A landscape with many valleys, sampled at points; each row gives a point and its height.
From any point a ball rolls to the lowest of the 5 points nearest to it. It stops when none of these is lower. Distance is the straight distance between rows; heights are no part of it.
K166: [139, 92, 125, 122, 130, 142, 146, 128, 110, 129, 154, 128, 95, 167, 144, 171, 132, 96, 145, 158, 76]  height 570
K651: [162, 93, 125, 125, 126, 127, 167, 132, 128, 123, 141, 120, 172, 128, 146, 115, 130, 99, 134, 172, 131]  height 402
K807: [154, 134, 111, 101, 133, 110, 119, 115, 140, 131, 133, 128, 97, 140, 117, 157, 116, 145, 133, 106, 123]  height 678
K309: [138, 143, 97, 131, 130, 122, 117, 107, 148, 131, 108, 132, 80, 112, 120, 159, 132, 159, 134, 86, 119]  height 538
K774: [76, 150, 144, 149, 140, 111, 100, 129, 153, 134, 133, 108, 162, 84, 105, 108, 147, 162, 106, 103, 156]  height 127
K973: [98, 117, 107, 173, 90, 136, 124, 118, 125, 157, 138, 111, 132, 137, 176, 125, 128, 71, 147, 182, 119]  height 432
K323: [108, 142, 103, 145, 141, 127, 130, 116, 136, 151, 126, 115, 144, 101, 125, 119, 125, 166, 124, 116, 143]  height 380
K900: [76, 154, 158, 110, 153, 118, 118, 137, 135, 101, 143, 110, 148, 98, 103, 123, 113, 155, 100, 105, 159]  height 105
K758: [158, 148, 122, 136, 115, 135, 128, 106, 144, 142, 97, 147, 99, 129, 139, 133, 144, 143, 149, 104, 121]  height 637
K502: [105, 128, 116, 100, 146, 127, 128, 119, 114, 129, 144, 99, 149, 128, 111, 149, 119, 142, 129, 133, 141]  height 302
K494: [185, 125, 138, 100, 126, 137, 150, 131, 140, 118, 128, 144, 119, 153, 137, 148, 117, 109, 138, 140, 109]  height 587
K488: [150, 131, 144, 106, 139, 117, 126, 138, 135, 111, 121, 135, 139, 141, 126, 131, 110, 115, 119, 114, 136]  height 620
K866: [96, 126, 89, 137, 138, 124, 118, 121, 127, 144, 124, 91, 145, 125, 133, 134, 136, 164, 131, 143, 126]  height 465
K179: [157, 126, 118, 126, 106, 139, 152, 138, 132, 117, 113, 132, 170, 130, 149, 104, 138, 102, 135, 141, 135]  height 272
K963: [121, 136, 113, 89, 154, 125, 120, 109, 125, 114, 138, 126, 119, 117, 98, 155, 116, 155, 120, 118, 120]  height 485
K915: [128, 125, 106, 165, 112, 140, 141, 88, 123, 140, 93, 132, 100, 144, 142, 123, 149, 135, 158, 139, 122]  height 446
K623: [103, 136, 83, 154, 124, 152, 121, 98, 132, 158, 112, 123, 84, 121, 134, 158, 135, 175, 155, 115, 129]  height 453
K4: [102, 135, 167, 111, 135, 111, 122, 143, 139, 98, 113, 121, 193, 94, 110, 90, 131, 116, 113, 124, 143]  height 185
K53: [119, 135, 152, 137, 130, 121, 110, 135, 145, 114, 111, 136, 135, 94, 106, 108, 127, 137, 107, 89, 142]  height 265
K592: [167, 108, 133, 99, 137, 134, 161, 141, 120, 112, 155, 127, 134, 163, 141, 138, 118, 109, 118, 156, 115]  height 578
K214: [154, 136, 176, 98, 157, 105, 112, 152, 122, 86, 153, 145, 160, 132, 122, 97, 122, 101, 103, 120, 128]  height 156
K543: [107, 113, 98, 141, 122, 130, 124, 122, 120, 156, 117, 103, 149, 122, 139, 119, 154, 129, 153, 150, 141]  height 375
K377: [120, 90, 108, 147, 98, 141, 138, 130, 111, 151, 163, 130, 141, 149, 170, 132, 125, 68, 132, 191, 106]  height 457
K495: [116, 130, 122, 109, 145, 125, 120, 133, 103, 126, 124, 115, 166, 134, 110, 129, 114, 131, 110, 149, 143]  height 267
K450: [110, 131, 98, 161, 103, 150, 127, 99, 119, 162, 110, 110, 118, 141, 152, 140, 140, 132, 160, 167, 128]  height 424
K621: [116, 179, 113, 154, 132, 139, 103, 138, 135, 140, 106, 127, 84, 97, 107, 123, 161, 174, 121, 88, 141]  height 684
K207: [122, 130, 145, 99, 147, 111, 119, 150, 127, 102, 128, 122, 191, 114, 107, 119, 115, 123, 114, 135, 147]  height 231
K551: [139, 147, 181, 154, 112, 141, 99, 155, 129, 129, 116, 142, 111, 97, 127, 64, 135, 138, 134, 64, 140]  height 263
K484: [143, 127, 141, 98, 144, 116, 155, 145, 142, 112, 136, 119, 167, 142, 119, 116, 123, 116, 108, 134, 139]  height 290
K532: [133, 128, 132, 134, 139, 126, 125, 148, 131, 123, 108, 114, 143, 111, 130, 102, 129, 131, 135, 135, 150]  height 240
K246: [94, 112, 93, 113, 123, 137, 132, 99, 103, 138, 147, 113, 145, 156, 128, 146, 122, 131, 139, 158, 121]  height 404
K514: [78, 103, 110, 155, 108, 122, 119, 97, 114, 173, 132, 93, 129, 132, 156, 132, 138, 106, 138, 187, 134]  height 451
K99: [129, 134, 157, 110, 136, 118, 123, 140, 143, 117, 144, 149, 129, 123, 117, 121, 109, 136, 115, 101, 140]  height 187
K147: [130, 97, 112, 133, 106, 144, 133, 120, 116, 147, 151, 136, 116, 165, 141, 154, 127, 99, 123, 160, 106]  height 553
K770: [136, 111, 109, 160, 97, 134, 150, 128, 121, 152, 139, 125, 153, 136, 169, 102, 141, 69, 138, 185, 136]  height 409
K396: [124, 147, 182, 130, 141, 120, 113, 133, 158, 104, 112, 153, 121, 98, 107, 103, 145, 122, 125, 80, 142]  height 292
K764: [138, 124, 128, 92, 143, 123, 132, 141, 102, 122, 163, 123, 141, 165, 117, 136, 116, 110, 118, 170, 118]  height 433
K479: [98, 97, 107, 137, 114, 146, 141, 109, 112, 136, 172, 105, 125, 165, 144, 173, 119, 105, 126, 197, 104]  height 560
K808: [148, 117, 112, 131, 101, 137, 150, 106, 138, 137, 118, 144, 79, 156, 135, 130, 132, 114, 150, 119, 107]  height 497
K520: [149, 140, 179, 122, 115, 130, 119, 128, 151, 119, 120, 163, 100, 112, 124, 105, 106, 115, 118, 58, 128]  height 503
K96: [66, 154, 156, 112, 163, 97, 99, 142, 135, 127, 142, 99, 199, 92, 101, 109, 117, 159, 113, 120, 161]  height 86
K153: [168, 133, 130, 146, 100, 135, 130, 140, 138, 135, 74, 141, 93, 120, 118, 91, 148, 125, 137, 86, 115]  height 364
K253: [106, 164, 163, 162, 125, 144, 91, 156, 126, 133, 143, 135, 118, 83, 107, 120, 149, 159, 107, 47, 149]  height 321
K94: [132, 117, 91, 143, 121, 135, 142, 94, 136, 165, 137, 132, 64, 160, 146, 186, 117, 129, 135, 112, 98]  height 844
K123: [177, 117, 108, 177, 101, 142, 138, 112, 137, 137, 100, 141, 76, 131, 151, 130, 146, 95, 151, 131, 101]  height 572
K910: [85, 136, 154, 124, 143, 113, 104, 148, 135, 116, 115, 107, 164, 92, 108, 108, 119, 137, 130, 113, 162]  height 122
K930: [115, 151, 85, 187, 140, 153, 116, 96, 117, 161, 93, 108, 80, 113, 152, 131, 156, 161, 153, 127, 121]  height 452
K727: [140, 140, 119, 121, 129, 135, 134, 130, 133, 97, 111, 142, 130, 135, 123, 129, 124, 125, 135, 127, 120]  height 588
K259: [200, 106, 138, 96, 111, 128, 147, 119, 144, 134, 140, 151, 81, 167, 141, 152, 110, 105, 140, 119, 100]  height 669
K64: [112, 157, 171, 167, 129, 143, 104, 149, 142, 132, 117, 147, 114, 81, 100, 85, 146, 156, 110, 65, 145]  height 291
K823: [159, 126, 89, 142, 107, 139, 146, 124, 130, 141, 103, 137, 96, 137, 139, 132, 133, 111, 148, 119, 120]  height 558
K421: [143, 108, 112, 138, 120, 142, 151, 143, 107, 138, 112, 117, 154, 157, 135, 99, 144, 110, 139, 157, 126]  height 358
K319: [141, 111, 116, 109, 130, 128, 142, 104, 123, 129, 132, 137, 121, 172, 131, 165, 123, 124, 133, 132, 104]  height 686
K260: [175, 126, 175, 87, 123, 130, 113, 138, 139, 109, 123, 164, 101, 127, 137, 133, 111, 102, 121, 103, 114]  height 679
K882: [104, 109, 97, 139, 119, 131, 133, 121, 115, 147, 137, 121, 171, 138, 138, 128, 120, 99, 144, 190, 133]  height 390
K103: [138, 139, 102, 143, 117, 120, 149, 102, 131, 128, 114, 138, 118, 131, 131, 124, 134, 140, 153, 135, 125]  height 470
K704: [131, 145, 135, 96, 153, 104, 122, 135, 143, 108, 128, 142, 98, 114, 106, 143, 105, 159, 121, 100, 134]  height 577
K944: [135, 100, 112, 135, 96, 137, 153, 140, 117, 141, 162, 149, 126, 160, 157, 152, 136, 91, 129, 183, 116]  height 512
K474: [153, 92, 127, 136, 111, 152, 172, 137, 97, 128, 186, 149, 124, 175, 160, 159, 126, 76, 117, 190, 90]  height 544
K469: [95, 111, 116, 132, 141, 107, 121, 137, 105, 136, 113, 103, 178, 129, 147, 129, 143, 129, 140, 176, 156]  height 311
K135: [144, 113, 105, 154, 92, 141, 141, 116, 124, 135, 149, 144, 106, 156, 163, 139, 148, 79, 136, 151, 94]  height 584
K351: [148, 121, 98, 147, 101, 136, 151, 114, 135, 135, 126, 130, 119, 149, 169, 132, 141, 101, 138, 159, 106]  height 608
K801: [128, 135, 201, 90, 137, 123, 116, 142, 127, 91, 158, 143, 124, 121, 112, 122, 92, 112, 114, 87, 142]  height 84
K905: [103, 127, 127, 101, 138, 109, 119, 137, 128, 119, 132, 86, 180, 124, 111, 123, 136, 143, 126, 152, 156]  height 259
K607: [113, 150, 144, 148, 138, 131, 113, 148, 148, 135, 101, 108, 150, 103, 117, 115, 130, 180, 126, 98, 141]  height 206
K977: [126, 133, 123, 124, 122, 121, 120, 133, 143, 142, 105, 141, 86, 100, 123, 134, 135, 166, 126, 73, 126]  height 539
K515: [95, 128, 145, 80, 166, 109, 97, 144, 94, 95, 159, 103, 160, 110, 87, 147, 103, 139, 99, 134, 141]  height 63
K760: [126, 138, 91, 123, 143, 138, 122, 105, 113, 148, 139, 120, 105, 154, 118, 177, 117, 158, 134, 132, 112]  height 795
K926: [156, 116, 134, 98, 121, 125, 142, 138, 126, 118, 125, 155, 129, 153, 126, 142, 129, 128, 131, 149, 115]  height 779
K252: [143, 145, 173, 135, 126, 120, 118, 137, 138, 96, 113, 132, 139, 100, 124, 63, 128, 119, 119, 84, 148]  height 226
K612: [133, 136, 185, 100, 137, 112, 120, 136, 122, 86, 143, 120, 171, 115, 125, 97, 104, 119, 100, 135, 143]  height 229
K633: [119, 161, 124, 112, 147, 125, 125, 130, 117, 119, 131, 132, 136, 105, 114, 151, 140, 166, 125, 105, 146]  height 612
K534: [96, 102, 100, 99, 154, 131, 123, 119, 94, 131, 149, 114, 142, 155, 112, 162, 116, 136, 115, 165, 115]  height 362
K854: [126, 141, 181, 98, 153, 113, 97, 137, 117, 87, 167, 126, 130, 131, 91, 125, 99, 132, 104, 103, 145]  height 57
K799: [109, 154, 105, 120, 145, 131, 114, 115, 142, 119, 121, 134, 103, 111, 112, 147, 127, 155, 129, 94, 127]  height 638
K677: [132, 96, 114, 130, 117, 144, 142, 137, 98, 137, 169, 128, 138, 164, 146, 143, 125, 93, 107, 204, 104]  height 533
K243: [116, 131, 97, 179, 139, 134, 137, 120, 134, 139, 105, 117, 127, 110, 122, 126, 145, 177, 146, 128, 122]  height 479
K922: [151, 122, 160, 124, 125, 111, 144, 132, 133, 106, 117, 138, 163, 112, 126, 83, 132, 112, 128, 119, 134]  height 121
K831: [168, 124, 158, 93, 132, 114, 142, 137, 145, 110, 125, 158, 93, 132, 121, 133, 111, 119, 123, 103, 116]  height 78
K580: [131, 141, 130, 121, 116, 117, 120, 124, 133, 117, 102, 139, 111, 124, 102, 116, 132, 146, 125, 89, 137]  height 64
K625: [88, 136, 80, 170, 127, 152, 117, 104, 132, 162, 111, 105, 87, 124, 148, 158, 138, 147, 151, 148, 131]  height 440
K239: [94, 129, 104, 163, 133, 129, 114, 103, 117, 156, 124, 111, 125, 133, 150, 131, 137, 150, 138, 148, 117]  height 425
K974: [179, 115, 135, 95, 125, 124, 172, 145, 134, 121, 116, 146, 122, 132, 146, 118, 139, 112, 133, 125, 119]  height 824
K751: [134, 127, 113, 146, 129, 115, 124, 141, 141, 135, 99, 122, 127, 138, 122, 101, 140, 142, 143, 145, 138]  height 295
K317: [107, 146, 157, 117, 155, 132, 98, 140, 134, 118, 129, 145, 121, 103, 100, 142, 102, 157, 108, 76, 136]  height 268
K833: [95, 152, 156, 151, 123, 131, 113, 146, 147, 145, 111, 142, 131, 95, 123, 122, 134, 156, 102, 70, 141]  height 280
K366: [156, 138, 150, 157, 110, 122, 140, 142, 139, 119, 95, 143, 118, 91, 120, 79, 139, 122, 130, 98, 128]  height 269
K538: [146, 101, 128, 129, 115, 139, 161, 135, 109, 130, 172, 125, 135, 145, 134, 135, 122, 83, 122, 176, 131]  height 522
K163: [132, 117, 127, 100, 159, 99, 107, 146, 129, 107, 136, 131, 122, 129, 116, 133, 114, 144, 109, 117, 125]  height 316

Where does a ball stop that starts at each point below?
K926: K922
K479: K96
K351: K922
K963: K96
K625: K922
K94: K922
K973: K96
K866: K96
